The views of a scene show one set of named points, each view turned or mirrored, and shifted as a whole, with a little noise and some points left out.
In the rows, 128 means zero.

Scene 1
View 1
fovin: [ 94  85 110 182 150 151 142 131  72 170 149 152  92 179 176 144 122 110
  67 115  73 106 112 133 134 196 155 119 125 122  91 160 110 105 162 102
 112 170  87  91 149 135 142 110  87 100 143 149 133 131  96 196  98 109
 131 136 118 150 124  93 134  94]
pomub: [100 133 107 164 133 141 102 105  88 169 155 155  87 169 151 141 110 115
 106 101  86 123 146 118 126 149 152 114  95 170 113 153 116 125 152 115
 142 170  77  79 122 149 143  80 114 126 127 137 147 111  57 197 108 118
 127 179 129 114 131 132 178 105]
zedug: [ 97 130 104 162 145 114  87 110  91 183 145 169  88 177 140 152 122  98
 114 114  84 143 162 142 140 169 152 123 106 146 115 144 127 128 170 110
 119 167  80  97 117 144 133  85 107 120 149 157 135 127  80 197 103 125
 139 154 134 141 128  97 156 105]
zepu: [ 83 129  98 160 150 135  86 102  85 170 161 143  91 200 158 129 113 107
 106  93  99 123 151 125 138 155 145 115 125 168 113 174 135 121 160 111
 131 163  44  98 115 158 151  94 113 110 143 151 164 117  57 197 114  95
 151 189 116 139 134 134 163 107]
Kisaf: [120  60  92 209  91 147 213  78  79 135 201 193 140 117 214 187  89 147
 102 116  53  90  76  81 151 154 100 105 108 202 139 163  66  97 116  88
 127 173 113  89 216 164  98 201 100  37  74  75 139 126 127 173  93 120
  53 187  86  91 108 141 136 135]
Zet: [ 75 132 131 153 169  66  46  94 106 188 137 195  86 150 121 188 140 112
 143 122  72 197 183 153 175 189  94 133 102 133 140 127 120 137 227  93
  65 145  74  95 107 149  80  95 116 136 149 149 133 168 130 193  92 145
 141 127 147 159 141  74 116 116]
fufa: [ 50 122 156 152 181 118  44 101  67 182 149 159  62 160 136 161 140 130
 108  87  75 169 152 130 143 192  95 117  96 139 122 158 112 120 240  98
  76 139  44  69 101 148 110  65 125 148 141 126 151 158 100 215  94 122
 152 144 151 157 163 118 123  99]
tuvib: [ 50  61 142 191 176 131 105  78  58 163 214 165  91 161 197 172 123 146
 102  79  77 142 115  94 174 192  69 123 147 161 148 188  91  93 220  73
  58 134  37  97 160 170  92 149 115  69 117 115 170 177 139 192 102  98
 137 172 114 166 149 124  89 121]
dus: [100 125  99 150 179 137 103 153 172 158 108 108  75 200 153 114 116 108
  74 107  86 113 160 152 176 172 186 133 134  94  53 116 144 120 151  82
 118 155  94  53  96 130 128  57  77 155 113 209 148 114  60 180 140 111
 186 139 130 123 114  54 178 100]
rogik: [ 82  83 131 181 167 139 118 111 108 156 173 147  78 152 179 157 118 141
  87  96  72 131 128 110 170 180 121 125 125 133 109 142  97 104 187  75
  87 145  88  64 141 146  97 101 100 115 104 143 153 151 110 186 115 119
 142 149 131 130 135  91 136 109]
zesi: [ 97 138 111 133 151 120  96 133 154 159  94 152 100 163 123 157 126 117
 106 109  53 128 140 157 166 177 132 116  80 125  70 108 132 124 182  85
 112 149  88  40 101 135  97  73  97 147  90 148 115 116  95 201 113 132
 144 137 143 114 117  76 157 114]
ropem: [125  69 100 172 113 190 205 139 126 137 137 160 127 143 182 169 106 126
  66 101  23  51  57 123 153 183 148 108  85 141  52 116  97  79 144  66
 133 158 114  20 166 134  97 120  80  71  42 115  88 103 121 203 111 116
 100 145 130  97  93  76 148 120]
Kek: [110 110 124 160  93 132 156  88  95 141 138 199 124  93 150 202 108 158
 120 112  29 117  89 105 135 159  74  92  38 195 121 132  72 117 162 100
 128 162 109  41 169 150  82 137 121 108  63  49 118 117 118 201  79 151
  48 165 124  72 126 152 150 127]
sizam: [ 76 101 141 169 177 107  92 124  91 179 130 165  71 153 147 167 139 124
  88 123  66 161 146 148 154 210 120 128 110  98 105 139 105 121 211  93
  69 154  95  79 126 129 104  90  97 144 149 149 136 161 121 196  92 136
 141 105 140 157 141  72 117  94]
Dep: [ 58 145 151 132 152 122  70 111  76 165 101 149  81 151 121 153 133 147
  94 100  66 150 127 134 120 182  83  93  64 151 101 168 110 133 204 124
 108 155  55  57 110 141 131  85 123 176 133  88 160 126  75 218  85 126
 116 148 125 121 163 169 144  94]
sifin: [ 86  69  98 205 156 116 148 102  61 167 185 155  99 184 204 143 112 118
  78 126 100 132 132 116 154 186 131 127 169 138 134 194 101 112 142 106
  95 176  83 141 178 154 143 172  86  72 171 150 176 156 105 167  97 100
 126 155  78 161 128 110 116 102]
Tok: [ 59  84 143 164 186 135 110 133  90 163 129 129  76 176 167 141 135 135
  56 105  70 132 114 138 156 214 115 118 128  95  83 165 108 107 202  91
  75 149  72  72 133 135 120 107  89 135 137 142 157 153 109 198 101 107
 151 120 117 157 146  96 112  90]
rine: [ 68 149 152 162 184 119  22  96  75 190 173 148  31 159 130 138 130 124
 118  89 104 182 198 115 133 158 142 130 100 145 138 145 113 139 216 112
 103 149  67  73  83 144 133  15 132 183 163 163 174 151  53 202 111 135
 169 156 167 139 168 121 173  87]
Rit: [ 78  92 149 194 178 163 120 120  88 151 180 103  33 149 193 110 108 160
  51  99 104 128 144  86 136 161 157 119 129 122 109 164  78 119 153 102
 116 164 110  59 143 132 149  62 100 176 138 152 208 142  46 177 122 122
 149 155 121 104 159 138 179  75]
Degiv: [ 87  91 117 175 157 125 138 107 128 139 153 133  94 153 185 147 106 152
  85 111  77 127 128 109 174 166 111 117 127 143 109 154  97 117 150  85
 101 155  95  73 154 151 105 137  94 122 100 131 176 136  96 169 116 116
 125 161  97 107 131 118 146 113]
gaz: [ 85 117 119 144 154  93 113 124 136 153  90 155 105 155 139 164 127 134
  93 131  59 147 134 154 169 195  97 113 101 116  91 138 115 131 177  98
  88 156  95  73 131 137  97 131  91 143 118 130 141 139 114 187  95 133
 120 122 108 125 127  94 127 110]
Zepo: [ 60  77 132 197 162 108 102  69  41 172 211 178  90 156 189 170 121 139
 111  99  90 159 133  99 156 183  75 120 142 171 168 197  88 112 198  98
  71 151  51 124 164 169 111 158 120  79 150 110 179 174 124 185  90 109
 120 171 103 160 155 141 100 113]
voz: [116 138 122 174 131  98  99 115  76 193 132 193  67 126 128 168 127 108
 111 149  72 169 173 143 117 175 158 124  71 129 127 121  95 147 165 129
 121 187 139  93 131 123 129  67 105 163 174 142 128 137  83 191  80 168
 103 114 147 123 135  91 168  88]
fek: [120 136 108 173 130  65  98  88 136 167 147 199  90 116 136 187 113 125
 147 144  73 184 191 130 169 150 122 133  89 154 152 106  96 150 157 101
 102 169 135  93 138 146  78 112 110 143 129 143 140 146 106 166  99 169
 100 142 134 101 123  83 162 121]
buf: [ 83 125 116 151 152 112  89 119  89 181 117 172  97 173 132 162 133 104
 104 116  66 144 141 154 141 194 124 116  97 130 100 146 126 124 193 106
 100 160  70  85 115 140 119  97 103 123 143 139 122 133 103 207  91 123
 132 134 132 151 131  95 131 102]
View 2
Tok: [111  73 150 129 111 136  92 150 124 127 163 105 126 108 109  72 119 133
 127 131 173 133 129 118 116 116 109 125 145 160 179 169 180 145 119 189
  53 192 142 137 116  84 113  85 161 119 125 146 179 132 128  86 104 124
  69 128 149 129 148 106 161 129]
ropem: [141 150 144 108  96 175  92 104 124 155 181 119  93 188  92  81  95 151
 145 190 134 192 113 146 144 169  62 201 118 155 127 104 118 126 133 200
  92 214 134 116 131  60 156  58 167 134 220 232 163 146 106 174  63  58
 114 195 127 145 108  90 186  94]
Kisaf: [101 169  76 138  85 226  80 129  38 167 173 145 123 169 155  80 186 197
  99 226 100 183 117 145 187 197  74 159 115 150 142 111 145 130 126 184
  57 227 153 155 160  75  99  57 149  99 244 237 136 201 181 165  85 104
 166 210 101 186  88 130 131 124]
Zet: [123  61 128  66  67  88  92 192 118  65 162 132  96  92 158  65 155 190
 166 132 137 120 153 152 115  78 137 103 137 151 156 164 162 105 112  83
  40 194 154 147 120 140  95 115 110 121 102 127 155 126 149  46  69 175
  95 171 135 135 114  87 148 128]
sifin: [ 87 112  98 132  60 211  91 134  73 157 192 114 163  98 166  64 157 168
  98 171 152 151 122 129 131 124 111 100 149 158 185 153 208 172 129 214
  32 207 102 132 126  96  66  99 152 122 148 188 135 179 167  80 114 150
 115 155 135 167 126 136 128 154]
tuvib: [ 87 100 125 156 104 179  37 208  75 122 146 143 110 120 131  61 192 209
 100 140 122 123 142 121 139 150  99  82 155 175 197 153 184 151 117 176
  59 248 168 157 154  95  78  68 147 117 177 135 162 167 145  75  97 167
 104 131 120 169 130 111 138 149]
fek: [129  81  93  59  40  92 130 152 109  95 179 126 117  98 201  87 162 167
 166 182 114 149 136 148 122  96 119 124  91 144 107 127 142 104 103  74
  30 190 133 149 116 115 102 112 109  90 139 168 140 135 161 124  79 148
 140 207 115 151  76 107 131 115]
Zepo: [ 75  99  99 140  93 183  60 194  60 126 156 142 135 103 163  67 203 204
  92 152 118 121 140 127 143 140 117  80 157 160 188 168 189 147 122 161
  45 218 165 161 149 110  66  83 141 110 162 144 146 178 172  73 104 175
 112 155 124 171 123 121 126 157]
Kek: [116 135  97 106 127 136 106 141  76 122 144 144  93 165 143  99 180 172
 126 198  97 158 128 151 180 175  92 188 112 131 106 145 103  75 124 110
  69 179 214 179 154  92 132  52 137  83 213 198 155 170 184 171  68  99
 139 230 109 152  88  94 155 100]
Rit: [ 71  62 116 135  98 123 129 140 145 181 164  89 184  86 181 110 151  95
  91 140 129 124 110  91  78 120 100  96 123 164 115 166 170 180 120 182
  73 165 134 131 102  54 108  68 186  87 160 125 156 131 114 181 140 126
  78 158 136 149 122 120 148 144]
Dep: [ 94  83 128 112 147  97 119 146 130 115 129 110 122  95 145  95 165 122
 100 127 144 106 130 126 123 106 118 156 156 138 118 208 146  93 134 131
  68 141 223 174 119 115 122  63 156 103 126 126 151 154 177 106 100 134
  74 189 140 120 124  73 172 128]
sizam: [120  56 139  90  91 108 104 165 121 101 176 117 121 111 126  77 118 151
 159 141 154 136 139 136 118 107 133 115 135 150 176 168 166 127 114 131
  45 178 133 132 114  99 113 108 138 116 115 143 178 113 129  79  87 136
  76 151 151 130 139 108 154 121]
voz: [101  63  96  44  70  98 152 135 123 117 195 111 155 110 185 108 129 140
 155 171 124 145 131 157 115 102 156 132 129 124 123 180 142 116 133  89
  48 114 130 123 102 109 109 121 135 106 125 161 144 119 153 123  85 132
  92 221 150 139 112 114 151 120]
rine: [ 72  40 125  80  85  71 113 188 175 117 151 105 152  65 200 100 169 140
 115 102 110  90 137 122  55  68 134  78 158 157 108 195 157 145 130 103
  83 148 164 130  99 115  98  91 156 119 116  77 134 118 114 111 106 176
  59 185 140 136 114  76 165 147]
rogik: [111  87 134 121  85 134  84 164 123 130 165 120 117 120 140  79 144 158
 130 147 130 140 129 122 111 126  92 112 126 169 150 135 159 149 114 162
  67 218 137 134 125  80 110  76 155 114 166 152 164 137 113 127  96 130
  98 150 126 150 117 104 154 128]
fufa: [ 96  59 140 102 116  99  83 195 137  97 140 123 115  96 141  81 162 164
 123 107 132 101 145 129 100 100 128 101 164 156 154 193 159 124 127 122
  74 177 188 150 122 117 105  83 147 121 124 100 160 132 134  75  89 162
  63 161 143 131 134  77 165 137]
dus: [139  81 165  87  45 101 126 100 201 138 179  74 129  81 152  73  83  95
 145 126 176 145 114 118  51  53  73 143 118 176  95 121 165 157 119 191
  72 200  94 104  78  86 132  95 168 143 108 158 140 118  84 128 100 112
  78 159 139 120 103  71 186 120]
gaz: [142  89 135 102  91 112 116 126 115  99 162 110 102 104 130  68 125 134
 151 158 172 145 131 134 133  98 100 160 113 150 140 146 160 102 109 144
  33 198 153 157 117 104 123  91 134 105 115 175 165 141 162  92  88 119
 108 160 133 125 112  95 156 111]
fovin: [101 104 128 106  83 174 102 124 119 153 190 105 145 126 135  78 115 146
 120 157 151 153 120 139 117 124 113 138 154 151 162 161 170 155 143 199
  65 173 117 114 115  88 107  94 164 138 153 183 145 148 129 106  94 116
  84 175 148 142 134 110 165 131]
zesi: [148  95 154  76  81  87 115 126 167 101 158 103  88 111 134  75 109 129
 159 139 156 144 130 140  98  82  89 170 123 157 101 135 135 104 120 135
  69 192 154 135 105 107 142  86 144 131 129 162 151 128 121 116  71 110
  91 184 131 116 100  60 186 103]
Degiv: [116 105 121 135  81 146 101 131 110 144 158 110 127 102 155  75 154 136
 115 164 145 147 119 112 119 121  73 133 107 167 126 125 166 140 107 179
  49 223 142 153 123  79 107  69 155  97 160 172 152 159 147 140 110 123
 123 156 115 152 101 107 145 129]
View 3
sizam: [152 145 126 139 193 126 132 107  90 110  82 176 167 128 118 160 104  98
 106 138 154 140 139 129 156 134 144 154 107 111 129 215 139 149 153 136
 131  98 112 125 152 154 120 142 142 150 163 143 171 108 121 100 111 134
 205 161 153 125  83 128 162 119]
Zepo: [121  71  86 155 119 135  83  79  90  83  45 129 157  77  88 152  99 124
 110 182 140 112 109  89 122 167 104 179 134 127 139 151 167  94 134 117
 120  56 127 123 174 158 183 153 223 138 133 147 154 140 132  57 119 155
 159 111 153  94  91 139 128 118]
Rit: [191 112 136 169 184 139 167 143  70 101 120 109 152 179 146 122 114 106
  97 121  99 166  67 119 121 138 129  98 135 181 124 176 129  93 125 151
  60  57 147  77 154 167 150 127 179 113 137 184 147 107 150  75 127 146
 229 174 119 102 116 134  72 117]
fek: [104 174 124  85 150 100 124  42 103  98 145 172 167 154  71 167 122 109
 137 127  92 142 150  99 142 158 151 135 142  82 155 177 115 144 116 123
 108 138 173 158 141 180 138 138 131 144 121 189 111 118 110  88  94 124
 187 126 138 113 103 159 138 137]
pomub: [131 127 104 115 155 147 161 132  51 132 144 113 170 145 108 141 115 128
 115 135 120 153 104 116 102 149 143  99 133 126 110 141 112 135 124 113
  99 103 162 108 143 187 190 183 147 104 135 187 133 126 112  96 104 140
 187 172 151  84  90 117  89 118]
sifin: [117  98  66 132 151 134  84 122  96  83  68 143 146 106 100 139 110 150
  87 175 118 128  88 128 123 162 109 141  87 116 162 169 141 100 111 131
  59  76 117  85 175 138 177 189 231 149 147 157 151 145 122  74 115 166
 163 124 186 119 136 146 116 122]
dus: [135 173 137 128 220 140 171 181  71 157 134 164 176 194 148 149 121 126
  86 121  85 124 121 161 167 109 150  78  73 146 114 196  90 167 143 162
  50 116 146  92 172 155 146 137  99  91 172 169 146 117  92 143 104 129
 215 205 177 136 108  89  88 112]
tuvib: [113  61 108 184 115 139  93  99 101  95  26 124 169  78 125 150  89 123
 114 176 140  83 122  90 145 155 106 184 129 131 134 158 169 102 140 127
 134  45 117 117 198 133 185 130 210 139 141 143 166 145 117  76 123 135
 160 114 155  92  74 127 123 116]
rine: [179 122 115 123 192 151 164  83  26 123 118 144 170 140  88 172 131  61
  90 140 124 167 116  90 126 125 122 144 138 176  92 165 125 135 181 125
 106  81 175 153 142 218 159 113 121  76 158 159 150  74 145  81 111 143
 226 198  89 106  66  87 128  93]
Tok: [161 121 130 175 193 134 133 151  91 121  66 155 164 133 140 142  94 126
 101 143 157 125 113 143 148 135 138 137 104 137 117 205 151 135 154 146
 119  74  94  93 163 141 133 148 164 132 162 137 179 131 122  99 121 147
 200 166 178 116  86 119 129 119]
Kek: [104 133 157 150  87 105 156  90 119 117 142  97 178 141 120 122  79 153
 194 106 152 129 135 101 102 188 182 111 201  60 127 143 144 128  86  97
 196 116 139 118 128 154 163 183 154 167  83 205 122 167 104  83 106 108
 160 104 165  41  63 189 102 159]
zepu: [126 111  86 122 162 158 142 143  42 139 112 121 168 127  97 149 118 135
  96 158 119 134 100 121 107 145 125 110 114 148 100 134 119 132 144 119
  82  90 157 108 160 189 205 180 162  80 150 167 141 131 113  96 106 158
 177 177 167  94  90  93  88 107]
fovin: [136 124  94 136 169 148 143 167  79 114 101 132 163 128 144 131 104 133
  96 140 144 143 104 142 125 143 142 119  91 107 135 187 122 132 114 125
  97  89 111  75 158 137 166 199 176 156 157 164 168 129 107 107 111 138
 185 166 173 108 106 128 121 118]
Kisaf: [ 69  93 108 149  60 117 116 120 136  85 113  80 163 120 141 105  84 181
 162 138 112 108 102 104 103 193 149 113 154  56 175 133 138  91  42 103
 124  89 130  74 170 110 202 210 228 194  88 211 123 187  93  78 108 116
 133  77 184  57 116 200  78 154]
Degiv: [120 125 140 160 149 118 125 124 111 113  99 133 162 158 127 131  99 151
 127 137 101 110 109 126 141 155 140 109 129 129 136 167 137 118 115 146
  90  87 136  95 173 143 158 140 172 125 124 178 131 155 112  92 116 138
 181 132 177  99 108 144  81 137]
gaz: [127 165 145 141 182 105 127 113 111 131 101 177 167 151 100 151  95 145
 135 133 143 119 139 146 147 151 160 120 123 101 122 196 141 156 145 141
 130 120 115 119 148 157 122 152 135 129 141 156 144 149 107 105 108 144
 185 146 198 110  89 141 128 141]
zedug: [125 141  91 102 171 144 143 119  56 127 123 147 171 132  97 157 121 116
 100 143 128 149 123 122 121 141 138 124 108 114 120 166 113 150 138 115
  98 114 151 123 147 182 174 179 141 116 154 167 145 115 107 103  99 142
 186 173 157 108  91 111 127 112]
zesi: [119 174 154 128 183 125 168 137  84 160 133 160 187 168 127 154 102 128
 133 116 128 120 154 141 153 132 171 104 121 104 105 185 112 177 145 133
 134 130 141 125 152 164 142 148  88 112 149 170 144 132  87 132 100 117
 195 177 178 103  69 112 116 128]
buf: [130 145 107 121 180 135 138 123  72 134 103 160 173 122  99 160 106 121
 113 144 157 137 135 132 131 142 150 134 111 103 111 182 129 162 152 119
 134 114 124 124 143 171 152 178 135 126 157 151 159 125 108 107 103 141
 183 169 174 108  75 115 143 119]
ropem: [ 92 136 150 163 119 130 184 200 123 138 134  96 187 161 212 106  78 166
 151  99 130 106 131 145 142 150 184  83 121  59 142 179 108 149  67 120
 143 107 108  59 171  88 170 200 143 191 128 197 156 167  65 142 107  81
 169 141 192  73  86 159  88 144]
Dep: [174 131 144 159 177 128 156 107  62 142 110 135 167 137  86 146  93 126
 143 130 183 156 114 123  97 157 158 121 171 140  73 160 156 141 171 117
 169  96 127 127 116 208 142 162 139  89 129 156 151 137 140  74 117 162
 195 171 165  72  54 125 115 128]
rogik: [128 116 134 161 151 132 138 126  98 113  88 132 172 139 147 142 100 116
 115 137 116 111 124 114 155 139 136 136 122 125 135 182 134 126 126 139
 110  77 132 106 180 134 157 129 158 138 143 166 154 129 108 103 115 117
 192 146 149 104  88 128 111 120]
View 4
Kisaf: [207  77 138 161 169 225  93 116 205 123 136 159 191 233  56 118 105 160
  89 202  27 118 113 146 129  85 200 201 142 169 136 112  58 197 102  64
 139 153 174  93 115 134 195 133 125  69 172 165 151 128 146 211  96 139
 137 137 172 144 103 120 103 129]
Kek: [170 124 123 143  98 199  65 154 188 114 129 151 203 191  52 104 139  89
 134 180  56 135  91 134 121 124 163 138 120 162 126 127  55 134  87  95
 139 143 151  89 121 137 210 151 165  60 123 135 161 126 122 245  58  94
 119 111 128 144 141 136  92 138]
pomub: [136 178 151 171 134 162 109 162 160  90 138 149 125 163 140  98 152 115
 153 143  99 105 137 168 120 128 147 126  80 166 114 143 114 124 109 102
 130 122 139 189 107 134 167 134 162 120 131 126 140 141 115 147  89 108
  86 195 167 138 105 118 101  93]
ropem: [180  80 181 148 114 205  63 165 175  89 182 189 180 181 110 124 108 123
 143 178  49  97 169 119 124  91 159 201  95 234 137 152  92 106  52 109
  87 126 172 105 149 139 160 125  78 108 155 175 107 144  77 219  99 115
 104  92 123 117  89 133 107 113]
rogik: [136 121 156 141 116 167  71 150 164  78 162 173 136 142 125 113 150 102
 132 170  74 101 115 134 144 108 117 148  82 179 105 107 122 138  91  71
 116 150 145 164 125 124 156  99 113 137 140 102 131 114 120 119 112 157
 104 142 184 125 125 156 129 117]
buf: [115 150 159 151 110 123 124 163 180  66 167 179 137 126 130 114 167  78
 145 139 115  92 124 154 119 105 121 130  54 168 104 146 131 136  74 108
 106 138 125 169  95 116 191 120 160 151 113 126 153 109 103 134  74 136
 115 156 148 143 128 157 136 117]
Zet: [ 85 157 124 144  85 128 117 141 171  58 166 160 133  92 114 123 195  37
 123 155 132  92  92 166 134 119  99  97  50 155  92 112 121 154 113  97
 118 168 128 160  85 117 202  97 156 173  81  87 167  86 128 106  87 153
 140 148 144 168 162 186 157 148]
fek: [121 162 120 144 108 190 122 132 162  89 146 122 126 124  81 118 192  83
 120 176 126 105 104 176 156 146 149  80  67 163 123  99  65 162 146  94
 113 154 136 128  96 149 181  73 151 138 106 107 156 118 115 161  97 116
 119 155 119 199 134 173 141 135]
Degiv: [147 127 153 139 157 180  93 157 175  99 147 154 145 155 102 114 145 129
 119 170  63 101 115 132 154 114 127 134  87 171 110 109 111 161 105  73
 108 146 116 147 130 121 148  89 123 113 144 104 129 116 122 145  95 153
  97 143 179 117  91 144 109 104]
sifin: [158 102 167 154 191 144 151 126 202  88 155 180 117 175 115 118 138 164
 100 162  78  91 116 155 141  77 160 174  83 147 112 111 124 217  91  55
 114 147 131 175  87 112 174  91 147 142 175 142 150 106 135  96 107 183
 123 190 213 145  97 147 148 102]
gaz: [119 133 157 127 125 143 119 172 186  82 164 167 149 119  96 122 168  89
 130 151  97  91 112 130 144 111 113 111  54 172 109 131 115 151  77 102
  85 146  95 129 113 117 174  86 145 135 113 111 144  99  96 161  66 144
 110 119 133 134 107 175 132 117]
Rit: [150 150 178 129 136 157  62 172 143  98 129 162  79 163 138  85 159 154
 173 155  78 124 109 125 163 137 126 114  77 150 110  94 121 117  91  48
 120 114 121 214 135 137 117  87 152 108 183  93 117 142 102 103 113 134
  44 195 223 119 113 139 111  71]
dus: [107 170 189 149 136 161 110 189 138  65 180 159  98 100 171 116 165 114
 159 137 116  68 181 145 152 129 102 112  31 218 112 148 148  99 101 116
  63 120 112 192 139 133 105  65  91 173 125 111  93 139  68 118 112 131
  62 157 139 118  61 147 118  76]
sizam: [114 121 164 124  89 118 104 158 174  61 172 188 116 110 121 115 178  76
 148 152 117  99 102 134 143 107 109 123  47 166 104 113 125 137  63  82
  95 146 124 166  99 122 181  88 150 161 130 110 147  99  93 109  94 155
 111 140 163 152 151 187 163 125]
fufa: [ 98 162 139 144  82 108  79 164 167  64 150 181 134 117 141 101 175  49
 153 139 106 109  85 142 119 116  87 119  66 142  85 117 147 121  79  83
 139 151 128 200  98 107 192 135 173 147 108  79 161  96 131  94  80 149
 110 164 192 122 168 157 131 124]
zepu: [124 183 153 182 162 146 128 161 170  83 140 155 126 155 157 101 147 119
 140 133  96  89 138 172 112 112 130 138  77 161 102 146 145 144 112  98
 133 130 128 211 102 114 163 138 155 136 126 119 139 127 134 115  89 135
  94 207 191 121  91 110 100  89]
voz: [130 158 156 138  86 141 128 153 162  78 150 154  88 138 108 104 194  97
 170 150 149 117 111 166 141 141 161  88  49 152 128 122  77 127  90  97
 105 121 139 166  82 152 190  92 193 137 136 141 158 133  77 151  85  97
  93 184 131 205 155 171 156 113]
Dep: [116 178 146 137 103 111  90 192 180  91 130 170 149 143 115  89 168  76
 169 126  93 120  83 129 116 124 103  98  71 131  95 142 129 114  64  97
 131 131  94 176 107 108 192 149 210  98 113  95 161 107 111 159  39 116
  86 158 170 111 140 143 100 105]
zedug: [118 168 153 166 124 144 132 154 168  72 157 159 118 136 140 109 167  98
 144 142 121  91 136 172 122 118 136 123  61 168 112 141 123 139 105 106
 116 132 137 186  92 130 177 117 157 151 119 129 148 124 110 124  90 125
 105 188 154 156 116 142 130 106]
Zepo: [142 117 128 153 150 139 106 118 201  88 137 177 150 170 101 109 146 108
  96 170  66 112  70 153 125  84 132 166 107 120  92  91 125 207 101  44
 156 170 141 172  84 101 204 128 165 127 145 102 174  87 175  93  96 186
 143 178 232 134 150 148 138 131]
zesi: [107 163 158 145  95 159  95 183 157  71 173 159 148 108 131 117 167  65
 153 145 110  85 146 143 131 128 105 108  48 203 111 151 122  99  90 127
  86 135 121 148 129 129 160 104 121 146  95 111 125 122  84 168  80 114
  95 123 112 130 103 154 113 112]

Which points are out of place in each view (at most two, in the order of its rows)? Write - if all are in place.
view 1 | -
view 2 | Zet
view 3 | sifin
view 4 | -
